Each row is a point on a tangle of strands that fork, close into loops and nearly touch. The rows are in no order.
Two points are linked if the straight distance between their rows is under 5.15. Some points are linked to none.
z_540: [ 0.85 -2.25  3.24 -2.99  0.00  0.71 -1.33 -2.14  1.54 -0.11 -0.57 -1.36
 -0.47 -4.02 -2.98  1.62 -0.15  0.54  1.04 -2.41 -0.60 -0.79  1.10  0.96
 -0.30 -0.19  2.82]
z_235: [ 0.75 -0.58  2.69 -0.40 -3.04  0.67 -1.18 -1.00  1.23 -2.97 -1.66  0.63
 -0.04 -1.58 -3.66  1.41  0.96  0.76  0.46 -0.21 -0.34 -2.27 -2.09 -0.29
  1.05 -0.87 -0.14]
z_983: [ 0.78 -0.63  1.64  1.40 -1.83 -0.75  1.27  1.26 -0.48  0.90  1.03 -1.58
 -1.51 -1.17 -1.17  2.11  0.57 -2.07 -1.74 -1.63  0.08 -1.27 -3.15  2.17
 -2.21  2.90  2.42]
z_338: [ 0.39 -0.67  1.83  1.12 -2.87 -0.71  0.29  0.27  0.39 -0.31 -0.36 -0.40
 -0.93 -1.27 -1.88  1.59  1.05 -1.85 -1.98 -0.51  0.07 -1.34 -3.22  1.77
 -2.44  2.14  1.95]
z_957: [ 0.37 -0.05  1.95 -1.94 -0.10 -2.57  0.15 -1.61  0.47 -1.04 -2.70  1.27
 -0.14 -1.95 -1.84  2.08 -0.48  2.39  1.32  0.80 -1.06  0.13 -0.74  1.45
  0.14  0.38 -1.12]
z_284: [ 0.38  0.29  0.61  2.28 -2.47 -1.06  0.65  0.32  0.22 -0.44 -0.20  1.16
 -0.15  0.31 -1.27  0.57  1.82 -1.75 -1.99  1.07 -0.56 -1.21 -3.10  0.08
 -1.47  1.57  0.62]
z_224: [ 0.40 -3.19  1.50 -0.43  0.84  1.98 -0.67 -0.79 -1.58  1.43  2.60 -2.54
 -1.72 -1.80  1.66  0.61 -1.08  0.31  0.34 -3.51  1.08  0.47  2.40  0.31
  1.44 -0.17  3.03]
z_432: [ 0.34 -2.24  2.06 -2.79  2.24 -0.99  1.58 -0.02 -1.40  0.87  0.73 -1.47
 -1.10 -2.41 -0.33  3.39 -2.34  1.57  1.64 -2.80 -2.02 -0.10  2.56  2.10
  1.29  0.80  2.05]
z_799: [-0.01  3.24 -0.84  1.23 -1.93  0.26  0.28  0.30 -0.38 -0.06  0.88  1.93
  1.17  3.00  0.42 -2.43  0.77 -3.06 -1.66  2.68 -1.59 -1.34 -1.45 -3.32
  1.20 -1.07 -1.78]
z_470: [-1.32 -0.36  0.20  1.70 -0.07 -2.63  1.30  2.13 -1.50 -0.94  0.22  1.42
 -0.74 -0.11  0.54  2.41  0.35  2.04  0.22  1.56 -1.48 -0.52 -1.63  2.01
 -0.51  1.05 -0.06]
z_118: [-0.36 -0.05 -1.53 -0.89  2.37 -1.60 -1.09 -0.33  2.06  2.09 -2.11  0.01
  0.36  0.85  1.40 -0.86  1.72 -1.17  0.23  1.95  2.16  2.92  0.39  0.79
 -2.53  0.34 -0.44]
z_356: [ 1.06 -2.14  2.75 -1.41  0.11  1.56 -0.57 -0.32  1.01  2.88  1.36 -4.25
 -2.24 -2.25 -1.50  2.13 -0.61 -1.97 -0.25 -4.24  1.75  0.61  0.85  1.93
 -0.79  0.96  3.71]
z_170: [ 1.98 -1.03 -1.74  0.00  1.76  0.47  0.54 -0.98  1.17  3.82  1.24 -4.10
 -2.19 -0.45  0.24 -0.69 -1.64 -2.11 -0.17 -4.41  3.84  1.39  0.94  1.49
 -0.92  2.23  1.61]
z_88: [ 0.68 -1.98  2.01 -0.86  0.66  0.03  0.34  0.46  0.71  3.43  0.88 -4.31
 -2.99 -1.85 -1.22  3.16 -1.14 -1.83 -0.28 -3.22  1.09  1.05  0.21  3.16
 -1.02  1.53  3.15]
z_698: [ 0.41  0.12  1.66 -0.81 -0.74 -1.44 -0.69 -1.75  0.83 -1.31 -2.99  1.39
  0.55 -0.73 -1.89  1.52  0.14  1.57  1.01  2.45 -0.43  0.08 -0.88  0.36
  0.49 -0.32 -1.15]
z_505: [ 0.25  2.13  2.18  0.10 -2.03 -0.09 -0.75 -0.14  1.16 -1.57 -2.66  1.79
  0.81  1.88 -2.77  0.59 -0.08 -0.13 -0.08  4.47 -0.04  0.13 -2.06 -0.51
  2.01 -1.81 -2.45]
z_966: [ 0.83 -2.93  3.05 -2.06 -0.09  1.93 -1.43 -1.16 -0.21 -0.79  1.16 -1.12
  0.07 -4.11 -2.53  1.14 -0.28  1.47  1.78 -3.04 -0.32 -1.70  1.74 -0.45
  1.59 -0.84  2.41]
z_19: [-1.11  0.39 -0.74  2.49  0.01 -1.74  1.58  1.85 -1.57 -0.03  0.70  1.84
 -0.44  0.82  1.40  0.97  1.07  0.18 -0.79  2.60 -1.21 -0.14 -1.67  1.57
 -1.32  1.05 -0.69]
z_718: [ 0.35 -1.88  1.62 -2.94  2.19 -2.50  0.85 -1.19 -0.04  0.40 -1.43 -0.56
 -0.56 -2.17 -0.75  2.40 -1.75  2.28  1.90 -1.28 -1.98  0.47  1.66  2.59
  0.02  1.02  0.86]
z_521: [ 2.31  0.45  0.67  0.66 -2.44  3.50 -1.51 -2.08  1.41  0.34  0.26  0.04
  0.61 -1.01 -1.44 -2.79  1.55 -2.49 -1.56 -3.14  1.02 -2.03 -0.74 -2.24
 -1.23  0.80  2.35]
z_924: [ 0.48 -0.03 -0.73  2.57 -2.40 -0.71  1.35  1.03 -1.39 -0.44  1.72  0.42
  0.24  0.42 -0.03 -0.41  0.90 -1.81 -2.21 -1.11 -0.75 -1.85 -3.02 -0.39
 -0.75  2.11  1.38]
z_48: [-1.48  1.51 -0.83  2.73 -0.35 -1.45  1.22  2.38 -0.89 -0.44  0.89  2.67
  0.26  1.93  1.23  0.52  1.41 -0.26 -0.73  3.79 -1.65 -0.09 -1.84  0.59
 -0.56 -0.29 -2.04]
z_519: [-1.05  2.87  0.13  0.69 -1.40  1.30 -1.03  0.63 -0.42 -2.08  0.92  1.47
  0.75  3.59  0.83 -1.97 -0.17 -1.44 -0.21  4.04 -1.27 -0.47  0.12 -3.05
  3.35 -3.45 -3.06]
z_881: [ 1.51 -0.96  1.68  0.32 -2.15  1.98 -2.37 -1.95  0.88 -0.51  0.46 -0.28
 -0.04 -1.34 -1.31 -1.08  1.59 -1.50 -1.01 -1.99  0.97 -1.50 -0.67 -0.85
 -0.45  0.74  2.40]
z_909: [-1.41  0.77 -2.80 -0.75  4.12 -0.93 -0.67  0.81  1.23  2.46 -1.25 -0.43
  0.38  1.62  3.01 -1.68  0.95 -0.66  0.25  2.23  2.43  3.48  1.62  1.12
 -3.26 -0.19 -1.72]
z_31: [-1.94  3.79  0.19  1.28  0.40 -0.05  0.58  3.03 -1.20 -1.03  0.08  2.87
  1.10  3.17  0.41  0.74  0.53  0.43  0.27  5.99 -2.43  0.52 -0.38  0.52
  0.57 -2.64 -4.35]
z_233: [ 0.05 -2.92  2.03 -1.38  1.47  0.75  0.40  0.07 -1.65  1.79  1.53 -2.34
 -1.75 -1.98  0.33  2.63 -1.93  0.91  1.10 -2.73 -0.38  0.39  2.56  1.53
  1.47 -0.02  3.10]
z_544: [-1.02  3.46 -1.18  2.17  0.41 -0.47  1.67  1.87 -0.65  1.39  0.56  2.63
  1.04  2.33  1.22 -0.69  1.64 -2.32 -1.52  4.61 -1.90  0.31 -1.82 -0.44
 -1.42 -0.33 -3.33]
z_275: [ 0.04 -3.27  1.38 -0.34 -0.04  1.66 -0.54 -0.37 -2.08 -0.55  3.32 -1.11
 -0.72 -1.95  2.24  0.40 -1.24  1.38  0.45 -3.11  0.29 -0.76  2.83 -0.23
  2.17 -0.80  2.52]
z_621: [-0.95  2.06  0.05  1.62 -2.82  0.66 -0.81  1.18  0.70 -2.65  0.65  1.26
  0.73  3.55 -1.60 -0.43  0.00 -0.65  0.34  3.55 -1.37 -0.84 -1.44 -2.40
  3.53 -2.52 -2.84]
z_824: [-0.44  1.58 -0.63  2.19 -3.45  0.27 -0.72  0.35  0.06 -2.38  1.36  1.18
  0.83  2.55 -0.78 -1.52  0.83 -2.06 -0.97  1.61 -1.46 -1.45 -1.64 -2.86
  2.27 -1.17 -1.21]
z_223: [-0.35  0.20 -0.14  0.82 -2.69  0.35 -0.74  0.78  0.26 -3.91 -0.06  0.59
  0.81  0.92 -2.25  0.93  0.14  2.03  1.23  0.38 -1.15 -1.92 -1.12 -2.19
  4.00 -1.71 -1.74]
z_363: [-0.08 -1.52 -1.08 -1.52  2.05 -2.26 -1.24 -0.90  3.14  2.01 -1.82 -0.96
  0.12  0.16  0.32 -0.24  1.07 -0.80  0.70  0.68  2.37  3.04 -0.38  1.74
 -2.64  0.22  0.69]
z_360: [ 0.78  1.48 -2.74  0.59  0.65  0.98  1.40 -1.33 -0.33  2.53 -0.64 -0.02
  0.92  0.55  0.84 -3.06 -0.04 -2.11 -2.11 -1.42  1.22  0.34 -0.28 -2.46
 -1.66  1.46  0.70]
z_828: [ 1.72 -2.08  2.30 -0.66 -0.75  2.69 -1.51 -1.33  0.59  1.98  1.82 -2.81
 -1.35 -2.41 -1.26  0.31  0.60 -1.88 -0.35 -4.25  1.75 -0.11  0.83  0.69
 -0.90  0.90  3.81]
z_263: [-0.06 -0.33  0.11  0.37 -0.54  0.52 -1.59 -1.34 -0.77 -1.10 -0.27  1.06
  0.29  0.92  1.57 -1.44  0.87  0.23 -0.11  1.75  0.07 -0.41  1.10 -1.79
  1.33 -1.11 -0.26]
z_864: [-0.45 -1.48  0.41 -0.95 -1.37 -0.65  0.74  1.77 -1.53 -4.23  1.39 -0.75
  0.66 -1.88 -1.67  1.94 -0.58  2.85  1.86 -2.52 -1.96 -1.94  0.47 -0.60
  3.40 -0.01 -0.56]
z_761: [-0.68  3.01  0.10  0.21  0.03 -1.47  1.22  1.84 -0.70 -2.25 -2.06  3.19
  1.25  2.29 -0.83  1.74 -0.41  3.25  1.70  3.69 -1.74  0.03 -0.30  0.99
  1.37 -1.30 -4.69]
z_369: [ 0.70  1.83  1.92 -0.94 -0.99 -1.06 -0.44 -1.27  1.33 -1.56 -3.80  2.12
  1.19  0.60 -2.68  1.42 -0.26  1.61  0.90  3.64  0.06  0.53 -1.41  0.25
  1.40 -1.39 -2.73]
z_248: [-0.51  1.08  0.10  0.77 -2.86  0.92 -0.96  0.96  1.10 -3.72 -0.51  0.96
  0.89  2.63 -2.97  0.72 -0.42  1.27  1.14  1.90 -0.88 -1.18 -1.79 -2.52
  4.40 -2.28 -2.78]
z_706: [ 1.79  0.90  0.41  1.34 -3.11  2.73 -1.70 -1.71  0.77 -0.76  0.90  0.98
  1.16  0.19 -1.16 -3.46  1.64 -2.54 -1.58 -1.95 -0.12 -2.47 -0.83 -3.57
  0.31 -0.03  1.12]
z_50: [-0.40 -2.27 -0.47 -2.19  3.61 -1.98 -0.39 -0.63  2.06  2.10 -1.18 -1.25
 -1.13 -0.63  0.95  1.39 -1.17  1.57  2.20 -0.74  0.69  2.82  1.64  3.03
 -1.58  0.42  1.24]
z_427: [ 2.27 -0.89  0.56 -0.15 -0.45  3.03 -1.33 -1.98  1.41  2.26  1.30 -2.06
 -0.51 -1.68 -0.77 -2.00  0.69 -1.96 -0.76 -4.49  2.43 -0.29  0.14 -0.49
 -1.74  1.89  3.13]
z_366: [ 0.57 -0.63  0.80  2.22 -1.87 -0.68  1.81  2.03 -2.01  1.05  2.64 -1.91
 -1.18 -0.75  0.14  2.11 -0.33 -1.69 -1.71 -2.77  0.37 -1.29 -2.20  1.54
 -0.83  2.70  2.65]
z_961: [ 0.78  0.14  0.31 -1.16 -1.53  0.10  0.07 -0.10 -0.28 -4.25 -1.06  1.21
  0.52 -0.23 -2.40  1.53 -0.51  3.02  2.18 -0.67 -0.95 -1.93 -0.14 -1.54
  4.09 -0.52 -2.86]
z_349: [-1.72 -0.02 -1.76  0.45  0.32 -0.72  0.54  2.10 -2.71 -2.23  0.54  1.75
 -0.40  1.09  3.36  0.16 -0.44  3.88  1.03  1.74 -2.08 -0.15  2.19  1.60
  0.23 -1.03 -1.27]
z_770: [-1.08  0.31  0.06 -1.00  2.28 -2.48 -0.29 -0.36  1.14  1.21 -2.92  1.27
  0.51  0.03  0.80  1.07  0.65  2.05  1.29  3.18  0.24  2.86  0.62  2.35
 -2.09 -0.29 -1.42]
z_624: [-1.71  1.05 -0.91  0.72  0.13 -0.99  0.43  1.39 -1.86 -1.87 -0.45  2.19
  0.38  1.56  2.06  0.83 -0.18  3.23  1.17  3.43 -1.61 -0.17  1.27  0.79
  0.23 -1.26 -2.38]
z_551: [-0.97  1.87 -2.01  1.47  1.09 -0.27  0.57  0.82 -1.32  0.59  0.31  1.87
 -0.02  1.97  3.22 -1.70  0.94 -0.61 -1.42  2.52 -0.65  0.63  0.64 -0.74
 -1.21  0.02 -1.74]
z_896: [ 0.13 -0.30 -1.77  1.36  1.88 -1.16  1.20  0.30 -0.21  2.79  0.45 -0.79
 -0.87  0.37  1.47 -0.21 -0.04 -1.10 -1.15 -0.19  2.13  1.39 -0.27  1.40
 -2.68  3.02  0.49]
z_455: [-0.63  2.98  0.29 -0.10  0.97  0.59 -1.40  0.28 -0.53 -0.22 -1.26  1.53
  1.35  2.60  1.62 -1.15  0.66 -0.46 -0.11  5.26 -0.87  1.01  0.69 -1.00
  0.71 -2.28 -2.79]
z_851: [-0.13  3.18  1.82  0.81 -1.32 -0.09 -0.30  0.52  0.80 -0.58 -1.42  2.03
  1.02  2.76 -2.08  0.35  0.29 -2.03 -0.84  5.61 -0.77  0.46 -2.51 -0.79
  1.12 -1.65 -2.75]
z_13: [-0.60 -2.85  0.06  0.42 -1.13  1.19 -0.63  0.41 -2.14 -3.01  3.07 -0.31
  0.11 -1.13  2.35 -0.44 -0.66  2.21  0.34 -2.01 -0.85 -1.10  2.30 -1.06
  3.00 -1.98  1.37]
z_635: [-0.22 -1.66  3.03 -1.24 -0.41 -1.69  0.85  0.02  0.22  0.40 -0.56 -1.24
 -1.26 -2.68 -1.67  3.46 -0.67  0.34  0.08 -1.27 -0.70 -0.26 -1.48  2.55
 -1.25  1.27  2.33]
z_845: [-0.04 -2.10  2.47 -0.78  0.31 -1.48  0.99  0.52  0.54  1.92  0.20 -2.80
 -2.24 -1.98 -1.09  3.78 -1.28 -0.56 -0.23 -1.91  0.21  0.83 -0.80  3.21
 -1.69  1.73  2.76]
z_593: [-0.44 -1.72 -0.84  0.39  0.92  0.33 -0.68 -0.96 -1.24  0.38  0.55 -0.39
 -0.77 -0.02  2.83 -0.71 -0.10  0.88  0.18 -0.02  0.98  0.58  1.91  0.01
 -0.05  0.63  1.40]
z_29: [ 0.30 -0.93  0.25  2.53 -2.62 -0.38  0.90  1.91 -2.09 -0.72  3.39 -1.05
 -0.48 -0.36  0.66  0.95  0.20 -1.11 -1.67 -2.56 -0.70 -1.69 -1.76  0.43
  0.67  1.66  2.64]
z_719: [ 0.55 -2.84  1.38 -1.60  0.37  1.04 -1.68 -2.03 -0.45 -0.78  0.14 -0.36
  0.05 -2.23 -0.20  0.19 -0.08  1.76  1.57 -1.41 -0.03 -0.96  1.69 -0.33
  1.62 -0.49  1.82]
z_820: [-1.09  1.80 -4.48 -0.82  5.01 -0.54  0.32  1.49  0.36  2.34 -0.48 -0.81
  0.49  1.60  3.34 -2.99  0.32 -1.30 -0.26  0.82  2.76  3.46  2.35  1.02
 -3.78  0.36 -2.34]
z_24: [-0.64  1.60  0.56 -1.06  1.69 -1.87 -0.34 -0.56  0.73  0.23 -3.33  2.13
  1.39  0.76  0.22  1.06  0.38  2.31  1.66  4.08 -0.22  2.13  0.88  1.46
 -0.71 -1.10 -2.78]
z_205: [-2.79  4.48 -4.40 -0.07  3.49  2.02  4.59  2.18 -1.51  3.85 -0.74  0.48
  1.23  0.23  1.82 -3.17 -2.47 -0.53 -2.70  0.56 -1.66  0.76 -0.83 -3.76
 -2.61 -1.69 -2.28]
z_522: [-1.38  2.44 -0.32 -0.20  0.96 -0.65  0.50  1.83 -1.65 -1.55 -1.65  2.86
  0.90  1.79  1.25  0.95 -0.35  3.69  1.74  4.10 -1.81  0.33  1.82  1.70
 -0.06 -1.82 -3.95]
z_506: [ 1.07  1.27 -1.73  0.97 -1.08  1.38  0.70 -1.54 -0.38  1.39 -0.02  1.03
  1.40  1.05  0.60 -3.57  0.27 -2.09 -2.29 -1.79 -0.13 -1.31 -0.55 -3.46
 -0.91  0.63  0.63]
z_474: [-1.13  3.90 -0.60  0.13  0.34  1.05 -0.60  0.98 -1.37 -0.43  1.05  1.66
  0.71  3.32  2.58 -2.22  0.13 -1.61 -0.99  4.57 -1.98  0.26  0.70 -2.20
  1.06 -3.22 -3.62]
z_777: [-1.12  3.08  0.64  0.88  0.09 -0.56  0.65  1.78 -0.28 -1.49 -1.41  2.56
  1.23  3.09 -0.89  1.33 -0.08  1.36  0.85  5.33 -1.50  0.51 -0.96  0.22
  1.61 -2.41 -3.87]
z_981: [ 0.63 -1.20 -2.77 -1.64  2.90 -1.54 -0.39 -0.56  3.21  2.53 -0.92 -1.97
 -0.21  0.43  0.21 -1.55  0.37 -2.43  0.21 -1.17  4.16  2.93 -0.26  1.72
 -2.71  1.22  0.99]
z_104: [ 0.23 -1.22  3.04 -1.32 -2.30 -0.17 -0.53 -0.20 -0.01 -2.52 -0.42 -0.58
 -0.10 -2.78 -3.36  2.24  0.37  0.90  0.25 -2.00 -0.88 -2.53 -1.04  0.64
  0.92 -0.08  1.56]
z_713: [-0.15  3.34 -2.61  1.04 -2.02  1.39  3.20  0.13 -0.21  2.09  0.05  1.77
  2.13  1.23 -0.95 -3.16 -0.51 -2.30 -2.62 -1.56 -2.10 -2.32 -2.82 -4.02
 -1.07 -0.09  0.85]
z_767: [ 0.05  3.44  0.82  0.81 -1.57  0.29 -0.47  0.05  0.45  0.11 -0.69  1.56
  1.20  2.80 -0.54 -1.65  0.99 -2.85 -1.07  4.18 -1.04 -0.35 -1.91 -2.12
  0.85 -1.25 -2.27]
z_609: [ 1.58 -1.08 -1.33 -0.07  1.94 -0.87  0.57 -0.05  2.09  3.81  0.66 -4.16
 -2.32 -0.22 -0.56  0.48 -1.25 -2.40 -0.07 -2.83  3.58  1.96 -0.53  3.05
 -2.21  2.55  1.52]
z_819: [ 2.05  0.15 -0.92  0.17 -0.92  2.26 -0.28 -2.34  1.35  1.86 -0.34 -0.89
  0.51 -0.61 -0.81 -2.62  0.84 -2.42 -1.69 -3.05  2.15 -0.40 -0.81 -1.67
 -2.26  2.14  2.14]
z_445: [-0.10 -2.37  0.45 -1.11  1.57  0.23 -1.44 -1.93 -0.28  0.39 -0.79 -0.34
 -0.66 -1.15  1.50 -0.07 -0.21  1.42  1.35 -0.43  0.62  0.82  2.12  0.04
  0.50 -0.01  1.69]
z_144: [-1.22  3.23 -2.06  1.18  1.99 -0.09  1.39  1.59 -1.13  1.80  0.11  2.03
  0.88  1.86  2.44 -1.98  1.43 -2.06 -1.63  3.45 -1.33  0.90 -0.15 -0.90
 -2.21  0.23 -3.08]
z_999: [ 0.96 -1.56  2.66  0.34 -2.66  2.62 -2.33 -0.66  0.21 -2.36  1.77 -0.47
  0.21 -2.29 -2.20 -0.17  1.60 -0.49  0.10 -2.76  0.22 -2.63 -0.41 -1.06
  0.82 -0.65  2.46]
z_69: [ 0.70 -0.84  0.86 -2.06 -0.58 -0.77  0.64  0.40 -0.97 -4.20 -0.15  0.60
  0.61 -1.83 -2.52  1.95 -0.30  2.92  2.31 -2.38 -1.46 -2.38  0.43 -0.95
  3.31  0.20 -1.72]
z_691: [-1.43 -0.64 -1.78  0.71  1.05 -0.06  0.59  1.68 -3.02 -0.10  1.07  0.76
 -1.57  1.05  4.86 -0.35 -1.01  3.09  0.36  0.86 -0.59  0.80  2.76  2.00
 -0.93 -0.27 -0.14]
z_246: [-0.40  0.39 -2.10  1.39  1.27 -0.46  0.76  0.08 -1.09  1.65  0.30  0.59
 -0.39  1.21  2.37 -1.50  0.66 -0.94 -1.40  1.05  0.95  1.01  0.02 -0.29
 -2.12  1.66 -0.22]
z_904: [-0.98 -1.28 -0.65  0.99 -2.88  1.17 -1.17  1.11  0.32 -4.80  1.51 -0.37
  1.02 -0.03 -1.54  0.65  0.18  2.37  1.17 -1.17 -1.46 -2.09 -0.22 -2.92
  4.47 -1.83 -1.43]
z_701: [-1.00  0.36 -0.23  0.67 -0.47 -2.99  1.84  2.27 -1.30 -3.04 -0.23  1.54
  0.10 -0.33 -0.68  2.84 -0.18  3.31  1.42  0.84 -2.47 -1.34 -1.23  1.38
  0.96  0.51 -2.00]
z_604: [-1.01  1.72  0.45  0.23  1.27 -0.66 -0.74  0.07  0.03  0.28 -1.81  1.76
  1.04  1.51  1.46 -0.08  1.16  0.31  0.21  4.63 -0.21  1.58  0.62  0.04
 -0.72 -1.26 -2.05]
z_11: [ 1.32  0.19 -4.50 -0.71  3.46 -0.30  1.15 -0.39  2.22  2.98 -0.25 -2.48
  0.07  0.66  0.27 -2.93 -1.20 -2.14  0.03 -2.52  4.65  2.45  0.58  0.71
 -2.34  1.60  0.44]
z_408: [-1.20 -0.63 -0.33  0.07 -0.82 -2.20  1.43  2.29 -1.74 -3.74  1.02  0.13
  0.29 -0.76 -0.21  2.33 -0.61  3.52  1.60 -0.89 -2.72 -1.77 -0.01  0.64
  2.46  0.03 -0.58]
z_160: [-1.04 -1.28 -0.68 -1.33  3.43 -2.30 -0.08 -0.39  1.29  1.74 -1.61  0.15
 -0.49  0.09  1.58  1.35 -0.12  1.96  1.82  1.21  0.70  2.64  1.43  2.77
 -2.33  0.61  0.29]
z_670: [ 0.82 -1.43  1.89  0.80 -2.51  2.88 -2.92 -1.15  0.74 -2.94  0.89  0.49
  0.63 -1.43 -2.16 -1.02  1.52  0.13  0.35 -1.49  0.42 -2.46  0.06 -2.35
  1.86 -1.69  0.90]
z_889: [ 0.75 -1.75  3.01 -3.70  0.36 -1.04 -0.27 -2.63  2.01 -0.09 -2.31 -0.90
 -0.26 -3.54 -3.18  1.99 -0.62  1.35  1.29 -1.81 -0.80  0.37  0.23  1.98
 -0.43  0.56  1.35]
z_631: [ 0.20  1.37 -4.94 -0.75  3.42 -0.09  1.58 -0.19  1.38  3.02 -1.31 -1.62
  1.44  0.57  0.94 -3.59 -0.67 -2.28 -0.94 -1.35  3.40  2.45  0.69 -0.90
 -2.46  1.11 -0.59]
z_78: [ 0.38 -1.24  1.95 -3.13  0.92 -2.53  0.07 -1.84  1.46  0.27 -2.31  0.04
 -0.39 -2.44 -1.86  2.29 -0.64  1.88  1.54 -0.61 -0.93  0.78  0.24  1.89
 -0.78  0.74  0.44]
z_565: [-0.11 -1.11  3.86 -2.10 -1.77 -1.08  0.74  0.12  0.07 -1.33 -0.66 -1.04
 -0.80 -3.59 -3.30  3.69 -0.48  0.63 -0.18 -2.04 -1.33 -1.56 -1.43  2.13
 -0.71  0.75  2.26]
z_195: [ 1.47  0.06 -1.53  0.36  0.40  0.72  0.01 -1.66  0.84  2.08 -0.72 -0.80
  0.34  0.03  0.41 -2.38  0.38 -2.14 -1.30 -1.86  1.97  0.55 -0.03 -0.77
 -1.93  2.16  1.42]
z_647: [-0.73 -1.90 -1.03  0.33  0.91  0.40 -0.37  0.08 -2.34 -0.11  1.54 -0.03
 -1.64  0.30  4.73 -0.85 -1.24  2.04  0.09 -0.43  0.15  0.72  3.01  0.77
  0.34 -0.22  1.21]
z_471: [-1.00 -2.13 -0.65  0.98 -2.45  1.30 -1.18  0.74 -0.95 -3.98  2.90 -0.17
  0.62 -0.61  1.02 -0.57 -0.17  2.47  0.64 -1.63 -1.37 -1.70  1.13 -2.47
  3.88 -2.16 -0.09]
z_457: [ 0.98 -1.72 -1.54  0.28  2.05  0.48 -0.03 -1.19  0.05  2.52  1.51 -2.70
 -1.59 -0.13  2.07 -1.25 -1.42 -1.14 -0.39 -2.57  2.79  1.67  1.58  0.56
 -0.73  1.93  1.87]
z_261: [ 0.64 -2.61 -0.09 -0.90  2.11  1.32 -1.05 -1.44  0.19  2.35  1.51 -3.06
 -1.93 -0.89  1.82  0.01 -1.14 -0.40  0.52 -2.61  1.94  1.57  2.35  1.13
  0.15  0.85  2.27]
z_429: [-0.29  2.28 -5.81 -0.68  4.97  0.14  1.94  0.55  0.73  2.90 -0.86 -1.55
  1.24  0.83  2.52 -4.13 -1.16 -1.36 -0.82 -0.88  3.64  3.01  2.14 -0.35
 -2.84  0.12 -1.79]
z_679: [ 0.87  0.87  0.73  1.39 -2.96  2.65 -2.63 -1.80  1.03 -1.48  0.67  1.37
  1.13  1.22 -0.89 -3.04  1.38 -2.44 -0.74  0.22  0.08 -1.92 -0.34 -3.59
  2.22 -1.91 -0.54]
z_10: [ 0.31 -0.12  0.80  1.29 -3.22  2.44 -2.46 -0.91  0.74 -3.01  0.60  1.02
  0.89  0.83 -1.19 -1.65  0.97 -0.43  0.07  0.07 -0.31 -1.87 -0.28 -3.04
  3.30 -2.44 -0.78]
z_390: [-0.10 -3.01 -0.18 -2.06  2.78 -0.14 -0.94 -1.28  0.89  1.71 -0.20 -2.11
 -1.44 -0.88  1.59  0.95 -1.04  1.53  1.76 -1.49  0.82  1.91  2.81  1.85
 -0.03  0.31  1.99]
z_833: [ 0.88  2.49 -1.72  0.97 -2.36  2.50  1.73 -1.01  0.28  1.78  0.06  1.72
  2.14  0.58 -0.69 -4.33 -0.50 -1.92 -2.65 -2.87 -1.07 -2.10 -1.37 -5.16
 -0.36 -0.35  1.04]
z_741: [ 0.36 -1.27 -1.50  1.00  2.85 -1.45  1.31  0.43  0.74  3.31  0.64 -2.39
 -2.27 -0.07  0.73  0.85 -1.15 -1.55 -0.32 -1.42  2.95  2.24 -0.44  3.29
 -2.45  2.66  0.66]

A piece is two or more points that can be reached from each other along the links. Count, over all rows, the pieces, the separate loops (a circle has one, a figure eight two, a Y none), the forks (points with three links) and the tips (points with one).
pieces: 4
loops: 7
forks: 9
tips: 3

How many points has the smallest loop of links through each point below? Write - if it is on no loop.
z_369: 20
z_864: 24
z_719: 12
z_50: 18
z_338: 6
z_981: 8
z_647: -
z_506: -
